A landscape with many valleys, sampled at points; each row gives a point and its height.
From any point a ball rolls to the lowest of the 5 points nearest to it. It stops when none of these is lower. Distance is the straight distance between rows; heights are no part of it.
Pufaf (h 41.6): [109 156 137 108 106 102 109  92 105]
duse (h 31.7): [120 159 142 129 111 147 117 113 122]
ruk (h 27.6): [123 120 164 142 174 143 101 127 132]
panuk (h 32.6): [115 155 152  98 152  93  98  90 165]
Kodo (h 7.5): [124 122  78 110 111 142 175 163 130]
Nolin (h 23.3): [117 134  95  87 142 135 193 189 103]
bavas (h 34.0): [110 159 155 108 123 111 103 101 126]
gikef (h 13.0): [115 115 173 140 160 157 110 129  82]
pufer (h 41.4): [117 139  62  87 105 103 171 151 147]
kabe (h 26.9): [143 161 112 128  83 155 131 121 133]
lotik (h 10.2): [133 117  82 142  97 170 165 162 119]
posa (h 42.8): [120 132 150 133 114 157 117 118  89]
med (h 28.7): [135 178 127 130  98 140 120 110 145]
kisal (h 14.2): [104 113  93  97 125  98 194 150 101]
kovi (h 41.5): [108 102 119 111 100 105 163 111  77]
gusol (h 16.1): [131 114  80 130  95 160 163 146 117]
ruve (h 31.3): [122 171 146 115 115 122 111 107 151]
nek (h 40.8): [113 135 161 117 105 102 113 100  71]
sil (h 31.2): [135 193 130 123 112 120 117 103 166]
gabik (h 40.0): [131 188 141 113 108 105 100  96 163]
pezi (h 25.1): [116  92  90 123 124 175 189 178  97]
rasom (h 8.9): [146 137 168 159 132 163 129 123 175]
tez (h 25.3): [120 128 159 120 161 113  89 108 146]
vel (h 38.6): [149 149 120 165  92 181 149 142 126]
Puv (h 10.9): [ 99 132 171 109 164  83  89  96 126]
mal (h 17.2): [115 118  82 113 124 164 196 187 122]
Sezu (h 57.5): [105 108 186 120 183  70 105  99  85]
Leviv (h 45.9): [117 107 157 118 175  67  78 101 151]
gosen (h 21.1): [142 116 168 164 166 161 116 131 153]
Videk (h 29.0): [110 135  79  82 130 117 189 165 133]
bil (h 45.5): [106 119 173 103 170  70  91  91 114]
Sig (h 30.7): [123 161 146 121 120 134 110 105 135]
nom (h 47.8): [107 105 160 117 170  83  90 111 114]
pemes (h 22.4): [130 141 112 135  93 161 132 130 104]
rup (h 24.5): [139 117 161 154 164 143 109 121 150]
ledef (h 38.0): [105 144 158 122 131 122  99 101 107]
baro (h 40.9): [106 134 154 115 127 129 103 104  84]
beto (h 14.8): [145 134 163 155 141 168 121 120 165]
rago (h 34.6): [102 123 138 126 105 126 118 105  69]
gonur (h 29.1): [138 151 152 156 125 181 115 117 139]
pom (h 18.7): [173  87 147 164 161 122  90 118 170]
las (h 25.9): [147 133  78 124  91 156 162 142 137]
vure (h 30.6): [120 124 132 138  99 170 128 136  84]
kefe (h 59.5): [116 124 158 146 133 181 118 130  75]
rizi (h 72.9): [114 107 163 152 167 166 103 141  96]
tise (h 53.1): [143 170  77  75 125 114 191 183 169]
Vinoz (h 15.5): [169 109 137 156 150  98  82 104 189]
rasin (h 28.4): [130 134 101 127  90 130 129 121 123]
zazu (h 10.7): [147  67 134 167 164 102  58 123 131]
miv (h 58.5): [124  81 159 153 186 144  87 133 112]
peti (h 16.4): [158  69 138 182 170 126  62 133 128]
nimun (h 30.8): [151 158  77 129  78 153 158 145 159]
Nebor (h 10.0): [152 110 137 135 161  82  71  95 188]
fis (h 22.0): [ 98 115  96  97 135 112 197 165  91]
miveb (h 30.9): [134 106 153 127 177  99  77 113 149]
gemu (h 11.7): [110 119 108 113  91 102 143 106  92]
Fip (h 43.8): [155 127  75 138 101 170 185 173 157]
fabug (h 24.6): [183  93 150 180 128 106  86 125 182]
mudor (h 57.3): [110  75 159 140 180  79  83 114 111]
votaz (h 22.6): [133 154 159 135 154 131 110 108 178]
Gilo (h 27.2): [122 141  88  90 133 136 192 189 127]
Zosus (h 37.8): [113 129  81  96  89 114 150 127 129]
tov (h 35.6): [163 145  81 137  74 156 184 158 164]
beb (h 40.5): [121 159  78  80 132 101 185 165 152]
Tudev (h 39.5): [150 160  67 101  90 114 162 144 180]
gefo (h 12.3): [145 135  97 142  77 170 151 140 139]
ged (h 16.8): [116 107  98 118 102 145 149 134  97]
gof (h 37.4): [123  72 147 145 182 102  82 126 114]
kapin (h 31.4): [145 161 118 149  86 165 141 123 140]
mokad (h 15.2): [149 169 154 156 105 162 141 127 175]
Ris (h 42.9): [100 128 174 123 160 116 105 112 102]
gufe (h 29.2): [136 167  94 115  81 139 140 121 150]
rira (h 22.8): [178 103 134 178 132  90  55 119 169]
livod (h 31.5): [106 100  92 101 115 102 184 133  87]
vav (h 32.2): [125 150 100 111  83 119 126 108 130]
Losil (h 31.8): [134 170  98 111  78 115 126 106 157]
rafam (h 55.6): [103  78 172 139 198 100  96 120  95]
nol (h 50.0): [156 155  68 107 112 131 184 177 179]
pemez (h 16.0): [133 167 151 150 130 156 121 121 152]
goni (h 24.7): [169 104 167 172 145 133 110 137 187]
basa (h 35.9): [114 151 125 114 106 119 111 103 108]
Duveb (h 43.4): [103 146 169 107 135  91 103  93 101]
mavev (h 32.4): [139 141  67 113 110 150 182 171 156]
kupar (h 28.9): [130  79 147 147 181  96  75 123 139]
sipo (h 50.4): [107  98 175 127 179 101  97 121  94]
Kibeg (h 48.8): [106 112 132 119 104  90 147  89  64]
puti (h 25.8): [112 110 123 127  95 143 130 121  68]
Rosi (h 32.3): [120 163 110  70 135 102 205 174  99]
Basik (h 26.5): [104 135 115  92 136 109 211 182  73]
vugas (h 54.8): [123 122 166 154 162 170 107 131 107]
vup (h 17.5): [164  80 140 175 158 124  86 127 156]
disep (h 20.8): [137 112 156 137 171 131  92 115 163]
kabub (h 16.7): [150  80 129 152 165  99  68 118 146]
genum (h 20.0): [118 103  93 123 103 168 167 149  92]
domob (h 35.2): [150 141  98 162  73 182 162 148 139]
baru (h 18.8): [106  99  89 112 111 142 179 163  88]
tane (h 17.0): [137 122 151 130 163 114  90 111 176]
gek (h 45.2): [ 95 137 165 124 135  87 112  83  69]
lodaf (h 25.2): [158 165 128 165  74 169 154 141 151]

Call two points neighbours if one is among the 5 nearest of the other. Go from one point of each pair to the other, from neighbour to neighbour, staying as low as possible. Name the highest point that can't be avoided.
gefo and Puv: tez
Nebor and Kodo: lodaf
Kodo and kisal: baru
zazu and Nebor: kabub

For each start below, name the point where the ball stops.
fabug: Nebor
rafam: zazu
ged: Kodo
beb: Kodo
pezi: Kodo
votaz: rasom
disep: Nebor
